Each row is a point on a landscape with many valleys, with its height.
From any point a ball takes the steepest step (drop divided by distance) to one of its 2 nearest points. It stops when none of these is lower. Distance is the straight distance between rows; heights are no part of it.
rilaz: [  9   9   7   1  -1  26  -5  -6 -17  13   4   2 -15 -27 -20  -5  13  -1
 -11 -22   9]  height 24.6
Kovop: [ -3  -3 -34   4 -15  25  25   0  11 -16  16   5  -6 -28 -11 -12   1  10
   7  18   6]  height 64.3
fidog: [-21  17   8  25  -5  37  10  14 -13  22   1   4  -7 -15  17 -11 -17   5
   3  13   3]  height 52.0
tesuv: [  0  10  -8  14   1   9 -20  15   1  12 -12 -14  -6  13  17   5  -9  -5
 -12  -2  22]  height 58.6
tatuf: [  3  -5 -18 -10  -9   5   1  -2  -7 -20   0  -5  19 -39 -24   2 -10 -17
  18  11  11]  height 50.5
rasog: [ -9   9  -6   4   9 -12   2   8  26  -9  -7 -19  13  14   4  11 -10   0
   8   1  -5]  height 40.6
Gaku: [ 17  -3  11   2   5  -8   8 -14  20  -3  -3  25   3  12  23  -7  22  19
  -5   4   1]  height 64.2
deves: [-30  17  -1  12  16 -11   5   9  12  16   1  -4 -12  -8   2   6   2 -12
   5  14 -16]  height 46.0
kivos: [  4  -7   2   0   0 -13  -3  10  -4  -7 -23 -14  19   8  -2   6 -22  -9
  11  22   3]  height 41.0
mamos: [  3 -17  -3  -5  -4  -1   9  -8   6  -3  -1  17   6  31  27 -11  15  11
 -15  -4 -15]  height 23.1
vuk: [ 11   7  -7   4  -7  31  25  -6  -3   0  13  -1   6 -27 -13  -5   8  10
  -8   1 -11]  height 18.9
Let: [ -6  19  16  18   1  31   7 -10  -8  16   5   6  -7 -43  -5  -2  -2   4
  -1  -1 -10]  height 26.6
gumu: [ -2  -9 -26  -9  -8  -5   2   3   6 -21  -3  -2  17 -23 -14   5  -5 -20
  15  22  13]  height 45.4
fale: [  0  11 -28   7  -3  20   0   7   7  -6   3  -5  -4 -32 -20  -2  -3  -5
  14  13  22]  height 55.2
Nok: [  1   9  -3  10   3  10 -21  10  -7  24  -9   3 -13  18  28  -3  -3   5
 -22  -9  17]  height 59.8
sase: [  7 -14  11 -11  -8 -15   6  -8  24 -33  -3 -16  20   9   3  10 -15  15
   9 -18  -2]  height 17.8
les: [ -9   9  11   7  -3   3 -24   4 -20   8  -8 -19  -6 -26 -13  19 -18 -17
   2  -5  16]  height 51.9
tun: [ -4 -12 -16  -9  -6 -20  -2  -4  14 -20 -12   1  23 -21 -10   8 -12 -23
  18  24   0]  height 40.9
Rik: [ 15 -11  29 -14  -3 -24   0  -4   3 -19   9 -15   9  17  -7   5 -20  20
  13 -24  -2]  height 17.2
piz: [ 14 -25  25 -16  -9 -26   4 -10   9 -31  -2  -6  11  15  -7   3 -16  13
   8 -19  -3]  height 13.5
vineg: [  5  10  16  -6  10  -7   6  -1  11   9   5  -1   6  24  28  -7   3  31
  -7 -21 -15]  height 65.8
Bosi: [  9  -1 -29   3 -10  28  17  -2  13 -18  15  -2   3 -34 -26  -7  -3   9
   2   4   2]  height 62.3
veza: [-17  22   3  18   5  23  15  -8  -6  12   9   7  -5 -47 -11  -8   1   1
  15   7 -15]  height 36.6
Devi: [  1   2  11  -3   9 -12 -24   2 -12  23   1   4 -24  13  -9   5   3 -10
 -12 -17   7]  height 31.0
tak: [  7 -14  -8  -6  -7  -4   7  -5  29 -31  -4 -11  16  20  15   3   0  13
  -2 -19   1]  height 21.7
Gesav: [ -8 -14   4 -16   5 -13   1  -4  -3   1  13  17 -17  30  -6  -5  15  -4
 -16 -10 -20]  height 64.5
vuf: [ 11 -12  15 -12   6 -30 -19  -9   0  -4  -1   1  -3  16 -26   8   1 -12
   0 -12  -2]  height 69.6
kes: [ 14  -1   4   0  -9  31  21   4 -22  11  11   9  -5  -4  -2 -13  12   9
 -13  -5   4]  height 67.9
Piga: [  5   2  -4  -5   4  -6  -1   3  -4  10   0  -2  -6   7   5   7  17  -7
 -12   3   4]  height 58.2
Sisov: [  4   3  10  -3   1  14 -14   0 -26  13   4   8 -24  -9 -22  -7   9 -10
 -13 -21  15]  height 27.7
lem: [-14  20  -5  11  14  -2   2   9  27   3  -7 -13   4  16  18  -1  -5  11
   3   0  -6]  height 43.6
zul: [ 10  -1  25  -6   8  -6   8 -14  18  -2   3  32   2  18  19 -18  16  24
  -2 -10  -3]  height 63.3
sikal: [  9  -3  17 -11   8 -27  -8  -6  12  -5   9  -8  -1  19 -12   9   1   6
  -3 -23  -4]  height 68.1
nezos: [  8  13  15  10   0  30   4 -12 -14  17   4   5  -6 -37 -11  -2   8   7
 -10 -17  -5]  height 19.9
gegob: [  0   4  -6  -7   1 -13 -18  -8 -17  -7  -7  -9  13 -37 -19  15   0 -21
  18   2   5]  height 39.2
vor: [ 11 -23   0 -16  -5 -27 -14 -18 -11 -19 -10   6  13 -12 -17  10   7 -22
   9   1  -1]  height 35.0
Teze: [  7 -14  -1  -8  -6  -2  12 -11  26 -22  -1   3   4  21  19  -3  11  20
  -8 -23  -6]  height 22.5
Modu: [  4   1   9   0  -1  -6 -23   7 -15   9 -10 -15  -7   1  -8  18  -9 -15
  -6  -6  17]  height 54.8
vomaf: [  7   2  -4  -2   2 -10 -10   5  -1   5  -8 -13   2  12  -2  13   2  -7
  -6  -2  12]  height 56.8
mupe: [ -5 -20  -6 -13 -11 -21   3 -11   5 -18   2 -10   6   8  -2  24   1 -15
  -7  -4 -14]  height 33.4
tupul: [-16  17 -10  20  13   5  -2  10  20  12  -9   1  -5   7  20  -4  -2   4
   5  15   2]  height 45.9
nuru: [ -3 -19  -4 -13  -6 -21   4 -14   8 -12   7   0  -4   5   1  17  19 -10
 -13  -9 -17]  height 31.9
pumev: [-15  16   3   3   3   9   2   2 -18  19   5 -10 -12 -22   0  13   6  -8
  -8   2  -6]  height 35.4
bir: [-27  16  -1  18   5  12  12   2   0  14   9  13 -12 -39 -11 -13   6  -7
  21  18  -8]  height 46.9
talo: [  5 -17 -14 -17  -6 -18 -12 -16  -8 -21   0   4   5 -19 -15  15  20 -22
   3  -4   2]  height 32.6
zufe: [  7 -20  24 -18   6 -26 -13  -9   6 -21  11   6  -6  29 -27  -2 -18   0
   7 -16 -16]  height 68.0
vaf: [  7   1  21  -1  11 -23 -32   1   3  13  -1  -1 -16  20  -9  11 -11  -2
  -7 -24   6]  height 32.9
Sumu: [ -8   1 -35   4  -5   4   6  10  15 -15   6  -1   1 -23 -11  -3   4 -10
  12  23  11]  height 50.1
falob: [ -2 -16   7 -16   7 -18  -9  -1   6 -10  14  10 -11  38 -19  -3  -4  -2
  -7 -18 -16]  height 65.7
Futeg: [ -6  20  10  -1  11  -3   4   2  15   0   8 -18   8  17  26  -5  -6  34
   2 -21 -11]  height 64.7
fubam: [  6   4  13  -8  10 -17   0  -2  13   7   6   0  -4  25  10   0   8  15
 -14 -21  -8]  height 66.8
sunav: [ 14   8  13  10 -11  35  22   0 -21  18   7  12   2 -11   4  -8   1  15
  -5   5   0]  height 70.3
Vamu: [-24  17  -2   4  10 -11  -5   9  -2  11   2 -22  -6  -5  -6  20  -7 -15
   6   5 -13]  height 41.7
Busol: [  0  -2 -12   3  -5   3  -2  17  -1  -8 -16 -16  15   9  -4   4 -15 -14
  11  15  14]  height 46.4
gosas: [ 18 -27  13 -15  -6 -31  -9 -13  -4 -18 -17   5  12   2 -15   6  -4 -12
   5   2  -5]  height 38.2
Gusok: [  3  17   0  21  -2  39  25   3   5  11   8   2   3 -25 -10 -11 -10  13
  -2   4 -12]  height 32.8
zote: [ 15   0  25   2   6 -29 -19  -2  -1   4 -17 -13   5  -1  -6  18 -25   0
   8   3   1]  height 39.3
zarov: [-17  16  -4  18  -2  30   1  16 -15  23  -2  -3  -9   1  25  -9 -13   5
 -10   5   6]  height 55.3
dof: [-33  15  -4  14  11  -6   8   7   9  16   2   9 -13 -20  -1  -7   8 -13
  15  19 -10]  height 49.7
zaz: [  7   8   1   4   8  -5 -20   9   2  17 -10  -8  -2  32  18  -2  -5  12
 -14 -21   8]  height 61.0
mavib: [  2  -6  21  -8   6 -11   1 -14 -11  16   6  35  -7   9   5  -7  26  -3
  -5  11 -12]  height 60.3
naneb: [  1   1 -26   5  -7  15   4  18  -6  -8  -4 -18   9   9   0  -1  -4  -8
   5  13  18]  height 50.6
tiko: [  3   8  13  11  -9  27  13   2 -26  23   5  15   7  -3  18  -4  -5   6
   4  15   7]  height 73.0
bedu: [ 14 -21  25 -12   7 -28 -18  -5  -7 -11  -5   6   0  24 -27  -4 -16  -3
   5  -3  -9]  height 70.6
kun: [  4 -10   9  -4  -1 -23   4   3  13 -22 -20 -12  24   8  -1   4 -27   2
  12  15 -11]  height 33.9
Degim: [  9  -3   1   7  -5   9  12  -4 -16  16  -1  20  12  16  30  -4  11   7
   5  24   3]  height 71.2
mal: [15  1 -7  4  8 -9  2 -6 22 -2 -6 12 -1  1 16  2 24 11 -8 11  9]  height 65.2
luz: [-24  11 -16  29   2  23  -7  20   8   9  -6   1 -18  -8   7 -11  -8  -4
   6  14  19]  height 52.6
Fubip: [  7 -11 -12  -6  -3  10   2   6 -14   8   0  12  -5  31  15 -20  17   4
 -15  -1   6]  height 75.4
Gon: [ 11 -11   2   0  -9  12   8  -2 -23  12   4  28   3  23  22 -15  15   6
  -4  13   2]  height 73.6
Vad: [ -3 -14 -14 -13  -8 -10   2 -13   2 -10   6   5  -6 -10  -3  10  27 -14
 -10  -2  -6]  height 30.8
lofe: [ 15  -2  30   2   7 -29 -28  -3   1   8  -8  -8  -3  10 -11  16 -22   1
   4 -15   5]  height 35.7
sugu: [  5  -9  -2 -10  -9  17  16   1 -20   5  12   9 -11   1  -5 -10  21  -1
 -15  -3   0]  height 66.3
Lopa: [ 11   8   5  -6   6  -7 -11   4   9   4   1 -15   6  34  12  -7 -11  24
  -4 -36   2]  height 62.5
pavev: [  2   4  14   5   6 -24 -24  -2  -7   3 -20 -14   6 -16  -9  19 -23 -12
  11  10   1]  height 43.5
bomos: [  5   0  11  -4   6  -8   4  -6  -6  17   3  18  -8  12  10  -1  22   2
 -13   5  -4]  height 59.3
ziro: [-13   9   6   5   2 -11 -22   3 -12   5 -10 -19   2 -20 -14  20 -23 -21
  13   7   2]  height 48.0
ger: [  1 -18   4 -12  -2  -3   6 -12  16 -16   4  13  -3  38  16 -15   9  15
 -15 -25 -13]  height 20.0
kiru: [ -4 -14   0 -16  -1   0   3   1 -17   4  11  12 -16  18 -10 -10  20 -10
 -16  -5  -7]  height 65.3
Zaf: [  3  10   7   0   6  -1   4  -2   4  15  -2   2  15  28  34 -10   0  23
  -8  -5 -16]  height 67.0
fezu: [  2 -18 -24  -5 -23  17  20 -11   0 -15  10  11  -9 -18   7   0  21  -2
 -10  10   1]  height 29.5
lal: [ 13 -11 -15  -5  -1  -1  -8   7  -2  -3  -5   1   1  39   8 -11  10   2
 -13 -10  11]  height 76.4
meno: [ -9  -6 -12  -6  -4 -15   4   2  14 -15  -2 -14  15   5  -2  18  -3 -14
   3   8  -6]  height 36.5
Kib: [ -5   5 -17  12  -7  29  25   4  -6  -1   9   6  -1 -13   8 -12   6  13
   4  26   4]  height 57.4
Lar: [  4   3 -19 -11   1  -7 -12 -11  -7 -10   2  -4   6 -35 -16  11  18 -17
   9   0  11]  height 35.2
gofef: [  6 -16 -16   2 -11   7  16  -5   2  -7   0  10   2  14  26  -1  21   5
 -14  11  -6]  height 26.2
Mut: [ -3   1  10  -3   4  -1 -30   0 -23  14   1   2 -25  -5 -21   3   4 -17
  -8 -19  15]  height 29.4
rasel: [-21   9 -24  27   8  11  -4  18  16  10  -9  -2  -8  12  12 -19  -3  -3
  11  13   8]  height 48.8
kogis: [  5  -2  16  -1   2 -20   1   6  10 -16 -11 -24  24  20   1   7 -31  11
  13   0 -10]  height 27.8
fodo: [ -4  -1  13 -13  19  -6  -5  -6  15  -4   7  35 -18  30  -5 -20  10   6
 -10  -3 -14]  height 63.2
Kime: [-19   1  -6  -1  -2  -4  -3  10  -7  -7  -5  -3  13 -34 -29  -6 -21 -25
  31  13   5]  height 15.6
keta: [ 10  -5 -26  -7 -15  17   9  -5  -2 -20  12  -4   8 -36 -21   2   7  -8
   6   2  12]  height 56.1
bozur: [  0   5  -3   4   3   4   6   2  -7  17  -5   2  11  24  36  -7   7  12
  -7  10 -10]  height 68.5
raso: [  0 -11 -27  -2 -12   6  14  -2   5 -13   2   1   0  -2  12   4  18  -5
  -7  14   2]  height 28.6
nus: [-11  16 -20  18   0  19  -3  14   8   5  -4  -5 -15 -21  -5  -4  -5  -8
   6  13  24]  height 55.8
Gikan: [ -8  -5  -7  -4   0 -18  -2   6  -4 -10 -20   3  18 -30 -15  -7 -22 -19
  25  30  -1]  height 32.4
sefa: [-13  15   3  25  -3  37  22   9  -1  14   7   8  -9 -20  -4 -17 -13  10
   7  11  -4]  height 44.1
kele: [ 13  -3  29  -5   1 -27   2  -1   4 -13  -1 -22  16   9  -1   9 -33  19
  17  -6  -9]  height 22.2
mano: [  3  -3  26  -7  14 -14  -1 -14   6  10   3  41  -6  23   6 -14  14  10
  -5   1 -11]  height 61.8
gez: [-14  14  -1  -4   3   2  -1   8 -15   8   5 -24  -4 -14 -11  17  -2 -16
   2  -2  -5]  height 38.4
mikom: [-11  19  12   9   3  16   2  -6 -18  20   2   5 -12 -39   5   6   8  -2
   0   9  -1]  height 32.3
Kade: [  0  14   9  -9   6  -2  -1   4  12 -11   7 -26  11  21  15  -3 -13  32
   8 -31   1]  height 63.8
bilut: [-16  13  -6  16  -1  20 -15  21  -6  13  -5 -14 -10   4  17   6 -19  -8
 -11   0  17]  height 57.3
Kunul: [  7 -11 -15  -7 -19  23  25 -10  -7 -12  16   5  -2 -27  -8  -4  19   3
  -9  -2  -3]  height 26.5
Dakit: [  5   3 -27   8  -7  26  14  11  -6  -5   4  -8  -1  -4   5  -6   7   5
  -2  13  14]  height 53.9

Two balls start at each pair of points below. Name the first point that both come to, or write never.
fale, keta | gumu
tupul, tesuv | never
Fubip, zul | never
fubam, lal | zaz
Modu, Vamu | nezos
dof, Piga | nezos
Kib, rasel | never

For each start below, name the point where the ball stops.
Gaku | nezos
nus | Vad
fodo | nezos
vuf | vuk
Nok | vuk
mal | nezos
